Each scene shows the same named points in several views. A view is turned or mirrored, and shifted as a whole, has a little noise and may leave points out.
In the rows, 128 means zero.

Scene 1
View 1
k679: [100  81 111  84  95  87 149 162  96 236 144  96 160 159 124 102 147 135
  88  49]
k620: [151 113 156 105 155 187  94 151  99 167  78 102 110 133 115  54  73 161
 150 180]
k717: [133  89 144 118 200 147  94 170 142 190 127 123  72 122 131  77  80 187
 103 133]
k692: [110 145 119  72 156 148 129 153 104 180 131 104 129 153 162 102 177 159
  76  68]
k178: [132  77 134 102 148 127 115 183 139 194 107 136  96 137 150  69  81 152
  96 106]
k654: [115  98 132 103 164 133 111 145 113 201 130 100 114 135 108  83 111 171
 113 122]
k829: [ 87 151 101  41 116 146 142 107  95 141  63 111 167 164 144  52 183 119
 102 111]
k598: [124  78 131 111 161 111 119 190 133 226 160 117  97 137 145 106 109 173
  77  65]
k867: [119 155 132  89 177 169 114 143  87 191 150  76 128 144 133 112 172 184
  96  94]
k831: [113 130 122  81 172 146 121 159 125 174 123 119 107 145 164  89 150 162
  77  83]
k71: [122 151 111  46 110 152 151 178 107 156  89 130 141 170 216  86 182 115
  59  39]
k617: [129 111 132  88 117 144 128 164  88 201 116  94 143 152 135  90 129 144
 108  94]
k144: [114 161 123  67 139 165 131 141  78 178 124  84 152 158 150 102 188 153
  94  82]
k681: [130 125 147  97 167 190  91 112  93 153  71  91 122 130  85  43  89 169
 164 209]
k859: [127 135 140  88 166 183 102 127  97 156  84  97 121 138 115  59 116 163
 135 166]
k333: [124 154 124  57 117 176 132 143  85 148  70 106 151 162 163  66 158 126
 108 110]
k794: [142 170 136  56 119 206 124 145  72 136  58  99 150 162 167  63 154 128
 121 130]
k809: [ 58 137  90  39 111 124 143  60  87 142  53  98 189 162  89  32 180 117
 130 150]
k10: [167 149 169 116 214 224  76 164 104 160 114  94  76 123 136  83  93 201
 131 171]
k881: [ 65 112  92  60 154 103 136 105 137 156  87 132 134 148 129  48 158 138
  87 110]
k765: [132  59 140 125 180 115 103 190 153 216 140 133  72 124 134  83  65 180
  92 106]
k568: [112  61 130 112 153 105 112 155 130 214 128 114 108 132  99  72  82 165
 113 123]
k800: [119  86 128  91 143 132 115 149 130 173  80 131 112 138 128  48  87 143
 116 140]
k442: [115 129 125  77 166 158 115 142 124 153  87 123 112 143 150  60 130 153
 100 126]
View 2
k144: [151 115 129 143 112 104 138 116 150 125 131  93 189 145 118 219  53 128
 149 154]
k765: [114 112  59 162 164 133 137 123 212 134  64  81 173  69 177  89 127  85
 208 138]
k178: [100 123  63 150 149 127 134 131 186 144  73  87 182 105 147 125 130  68
 188 150]
k800: [120 138  67 157 121 104 137 156 161 152  81 110 177 133 147 133 155  65
 175 149]
k717: [129 101  52 167 147 125 139 146 195 119  94  91 165  81 186 105 140 103
 177 133]
k10: [129  60  29 180 146  95 151 157 154 106 167  90 169 110 206 131 151 148
 121 111]
k881: [171 161 117 140  76 134 123 169 167 123  65 130 161 133 114 188 115  61
 170 172]
k333: [116 124  98 135 109 102 135 141 129 139 128 101 196 174 105 222  98  87
 130 162]
k809: [196 186 143 151  38  70 133 180 110 157  93 156 169 200 101 216 131  76
 154 167]
k679: [137 161 152 141 130 100 135  81 181 172  58  86 201 126 105 167  47  90
 228 163]
k829: [153 153 123 135  74 105 129 161 126 137 106 125 182 182  93 233 101  75
 139 173]
k681: [156 119  57 187  98  50 153 180 121 149 139 129 167 161 186 129 190 118
 140 122]
k692: [144 112 117 138 121 132 132 120 173 112 110  88 182 119 121 206  55 113
 158 159]
k794: [110 110  80 142 108  88 140 149 111 140 154 103 197 188 116 224 116  98
 110 153]
k568: [142 142  89 169 133  99 142 127 187 157  62 101 175 102 165 100 131  89
 215 140]
k867: [167  99 118 160 122 106 142 118 167 111 134  90 178 113 153 184  61 152
 157 139]
k71: [ 90 119 108 107 129 155 122 118 161 121 104  80 203 148  73 249  49  64
 141 184]
k831: [135 109  94 141 127 144 131 135 182 107 100  91 174 106 135 182  83  99
 159 157]
k654: [152 126  96 167 125  96 143 129 174 140  93 100 174 111 164 130 114 113
 189 137]
k617: [122 129 108 150 134  89 142 106 157 160 104  87 198 142 129 167  86 104
 181 150]
k598: [123 117  96 152 160 134 135 100 211 134  66  73 181  73 153 122  79  99
 214 148]
View 3
k800: [122 118 140 132 147 133 154 121 121 104 133 107 147 121 186 116 102 122
 155 177]
k794: [ 75  54 138 116 158 155 170 133 146  91 113 118  35 121 124 161 133 144
 160 147]
k717: [144  91 105 127  84 105 151 158 109 107 145  80 187 130 160  94  86 102
 159 167]
k681: [ 68  90 169 143 125 119 159 141 105  90  86  70  91  80 144  85  65 116
 188 214]
k442: [ 98  92 118 120 126 127 156 140 127 104 114  97 112 138 153 132 109 138
 135 156]
k333: [ 89  76 132 113 161 153 160 123 154 112 127 124  52 140 135 157 149 145
 139 141]
k144: [ 96  75 113 108 120 137 141 131 168 156 145 104  51 162 104 126 164 131
 121 139]
k568: [146 131 136 134 119 119 136 120 129 143 164  96 173 129 179  74 111  96
 155 188]
k598: [175 101  94 117  95 120 136 136 147 155 197 107 180 164 156  96 144  94
 138 145]
k765: [176 106 104 127  92 111 145 144 119 122 179  96 217 139 179  90 104  91
 159 163]
k809: [ 35 159 173 130 189 144 135  83 149 150  75 102  25 136 164 116 133 166
 100 194]
k178: [156 104 116 125 128 131 154 132 127 108 166 114 177 135 182 119 115 109
 156 155]
k881: [ 88 156 122 121 151 127 137 108 133 140 104 101 115 165 185 126 125 159
  84 161]
k859: [ 81  82 144 131 121 123 157 143 121 102 103  81  90 108 136 107  91 124
 165 184]
k654: [125 108 128 129 107 118 137 132 134 144 150  87 136 134 147  82 117 104
 150 178]
k10: [105  30 113 126  64 104 168 186 104  77 115  61 125 102 109 103  68 102
 195 170]
k692: [115  83  93 106 110 131 141 137 159 151 151 105  91 174 121 132 160 133
 110 128]
k617: [129  89 134 121 137 144 145 119 158 145 172 117  97 137 138 109 152 108
 157 160]
k620: [104  74 156 137 126 127 166 145 112  81 121  90 117  84 150 101  79 105
 201 193]
k831: [124  88  91 109 106 124 147 144 142 130 144 100 126 167 142 132 136 133
 116 131]
k829: [ 65 118 139 115 175 151 147 104 154 132 103 118  41 152 152 151 149 165
 104 152]
k71: [123  74  91  95 160 163 158 124 169 123 161 149  79 183 145 192 184 156
 106  95]
k867: [104  70 102 112  81 116 137 149 154 159 146  80  82 158  94  99 143 115
 131 150]
View 4
k867: [152 167 163 161 123 126 148 165 179 160 138 118 109 103 123 141 127  73
 135 112]
k598: [116 150 160 159 111  60  76 202 151 206 124 104  88 149 183 117 129  77
 139 122]
k681: [150 149  96 133 173 169 171 121  99 107  68  60 127 160 137 133 153  64
 106  57]
k442: [135 111 126 121 153 101 124 145 112 137  98 109 111 110 128 135 149  93
 139 108]
k692: [146 136 169 150 123  94 112 174 157 163 134 140  96  74 113 135 126 102
 147 118]
k620: [134 138  91 133 160 167 128 129  96 124  86  60 110 170 161 125 153  88
 118  77]
k654: [135 155 143 154 138  96 124 175 133 165  95  90 107 147 156 124 136  63
 120  85]
k679: [145 160 196 184 116  61  60 231 135 193  99 129  76  92 131 103 108 101
 122  48]
k568: [123 150 141 153 140  67 102 190 113 178  75  78 103 171 177 112 139  58
 114  73]
k831: [132 122 151 135 130  81 111 165 144 165 125 126 101  99 134 135 138  93
 148 131]
k859: [147 137 111 132 161 150 152 131 112 118  90  85 119 132 128 135 148  82
 122  81]
k10: [129 148  88 127 143 184 161 107 148 132 135  64 119 176 174 147 157  72
 138 145]
k617: [145 151 155 164 130 123  86 184 127 162 111 109  85 110 135 115 124 111
 127  69]
k333: [154 113 139 137 148 140 100 149 108 123 110 132  92  62  92 129 133 140
 141  78]
k765: [102 137 128 140 127  59  85 184 126 197 104  74  99 191 210 118 145  62
 133 126]
k881: [142 106 158 124 161  34 129 173 102 143  63 133 117  77  98 131 143  77
 130  77]
k717: [112 136 115 131 137  88 121 155 131 171 107  74 112 182 193 131 153  58
 134 134]
k178: [112 119 126 134 136  76  74 175 103 175  97  89  92 156 180 116 144  95
 136 108]

In a view up to two points have been moved. Name them for each view, in the order of its rows, or write -.
view 1 | k333
view 2 | k598
view 3 | k442, k881
view 4 | k867, k681

Scene 2
View 1
k353: [166 152  93 121 120 123 164 128 119 125  75 119  94 127  93 109 125  86
 121 124]
k531: [186 123 128  98 122 129 131 138 125 114  84 102 119  93 135 115 166 129
 121 120]
k965: [176 127 111 101 107 102 139 156 152  97  74 143 133  95 116 114 150 109
 142 112]
k315: [183 158 119 133 136 156 182 112 154 148  98 123  63 101 108 102 123  93
 153 127]
k267: [193  78 133  84 109  90  95 157 150  67  52 101 183 121 132 127 193 166
 103 152]
k609: [190 155 130 126 141 169 176 115 149 155 110 119  59  82 128 102 134 103
 156 115]
k377: [171 140 110 105  99  98 136 151 143 102  75 136 127  81 112 117 148  97
 146 105]
k766: [178 130 112 116 116 115 141 127 136 109  65 104 119 125 102 118 146 113
 118 147]
k532: [176 149 113 121 127 137 158 117 123 133  83 102  88 112 107 111 136  99
 124 131]
k981: [161 156 105 125 101 105 134 104  99 118  57  69 110 122  82 130 140  87
  99 154]
k542: [185 134 112 122 151 164 168 110 114 140  83  88  80 152 110 104 136 121
  98 151]
k292: [173 151 120 112 116 131 136 114  98 131  81  76  98  94 116 121 153 103
 111 127]
k116: [167 161 112 126  98 104 144 120 139 119  71 109 104  88  91 123 136  81
 142 131]
k563: [178 128 109  92 117 118 147 167 140 106  90 155 121  86 134 104 151 112
 145  86]
View 2
k377: [147 184  68 108 113 129 122 106 134 137 156 113 153  99 118 141 114 104
 102 114]
k315: [131 132  94 116  98 118 157  85 117  99 158 128 169 154 114 160 115 128
 105 194]
k531: [134 151  70  99 155 124  84  98 138 129 139 117 153 133 106 134 128  99
 103 140]
k292: [117 162  92  73 166 131 106  98 126 101 147 133 135 138 123 141 106 114
 105 160]
k353: [109 170  91 109 130 123 147 111 125 106 160 123 152 116 134 176 105  98
 106 164]
k766: [108 151  79 118 163 127 132 115 138 126 141 107 135 121 124 157 120  96
 106 143]
k965: [142 173  62 124 118 125 118 109 139 145 151 105 158 101 115 147 124  93
 103 114]
k116: [129 172  88  99 127 135 158 104 126 114 155 119 130 114 131 144 102 126
 105 136]
k981: [ 90 169  99  85 187 137 145 118 129  99 148 122 111 119 144 160  97 108
 108 152]
k563: [155 178  62 115  99 116  92 100 134 139 159 117 183 105 105 148 126  88
 100 128]
k542: [ 87 123  95 113 172 115 120 104 129  95 142 125 157 159 120 179 122  91
 107 205]
View 3
k563: [ 80 110 116  50 169  97  98  81 104  91 103 158 142  97  89 166  96 124
 113 124]
k609: [106 167  77  78 201  72  78  76 109 116  79 133 127  88  97 140 111 206
 135 121]
k315: [113 163  69  68 200  82  83  87 102 119  72 125 140  98  87 143 127 198
 135 113]
k981: [142 123  65 100 151 145 103 144 118 134  63 170 145 143 122 126 153 138
 152 140]
k542: [142 165  83 101 160 112 108  93 119  91  84 142 178 138 116 119 151 203
 140 121]
k292: [123 136  83 106 158 119  94 111 124 116  78 175 130 117 127 124 120 157
 142 143]
k267: [ 86  63 163  72  98 104 137 124 118 106 146 181 171 169 149 186 132 129
 143 163]
k766: [118 116  96  75 151 115 110 121 110 117  90 153 160 142 113 153 145 152
 142 134]
k116: [114 117  69  68 177 114  89 129 104 144  68 152 125 116  98 153 132 136
 142 133]
k377: [ 90  99  99  54 168 107  96 111 102 120  90 161 131 108  94 169 110 114
 125 132]
k353: [126 134  70  69 175 125  99 111 104 110  67 145 157 121  87 138 139 143
 130 115]
k532: [123 144  77  84 173 110  95 105 112 114  75 150 146 118 105 134 132 169
 138 125]
View 4
k315: [115 159 112 118 150 103 119 119 133 193 134 113 162 128 159 164 175 144
 156 130]
k532: [126 170 121 132 128  98 115 106 142 165 101  95 153 127 144 152 173 130
 129 116]
k377: [144 166 130 119 155 114 113 122 150 181  92  76 134 112  75 140 140 132
  98 135]
k531: [118 176 151 127 110  89 104 129 158 173 100  89 128 128 101 153 147 112
  99 100]
k981: [154 159 115 168 111 102 124  82 149 136  63  64 145 129 148 119 180 123
 105 115]
k965: [148 172 145 115 146 110 108 126 152 179  93  85 138 113  71 140 130 120
 107 140]
k267: [153 171 209 145  72  87  98 138 181 151  72  79 114 132  50 108  98  65
  85 121]
k353: [146 178 114 127 143 109 114  94 140 157  85  89 165 117 130 147 169 132
 134 133]
k609: [ 96 162 115 111 146  95 114 133 136 203 147 115 149 130 155 178 175 146
 142 112]
k292: [119 169 121 145 114  92 114 106 149 159  89  78 133 130 138 149 178 129
  96  92]

In a view up to two points have been moved. Name them for each view, in the order of its rows, or write -.
view 1 | k353
view 2 | k981
view 3 | k315
view 4 | -
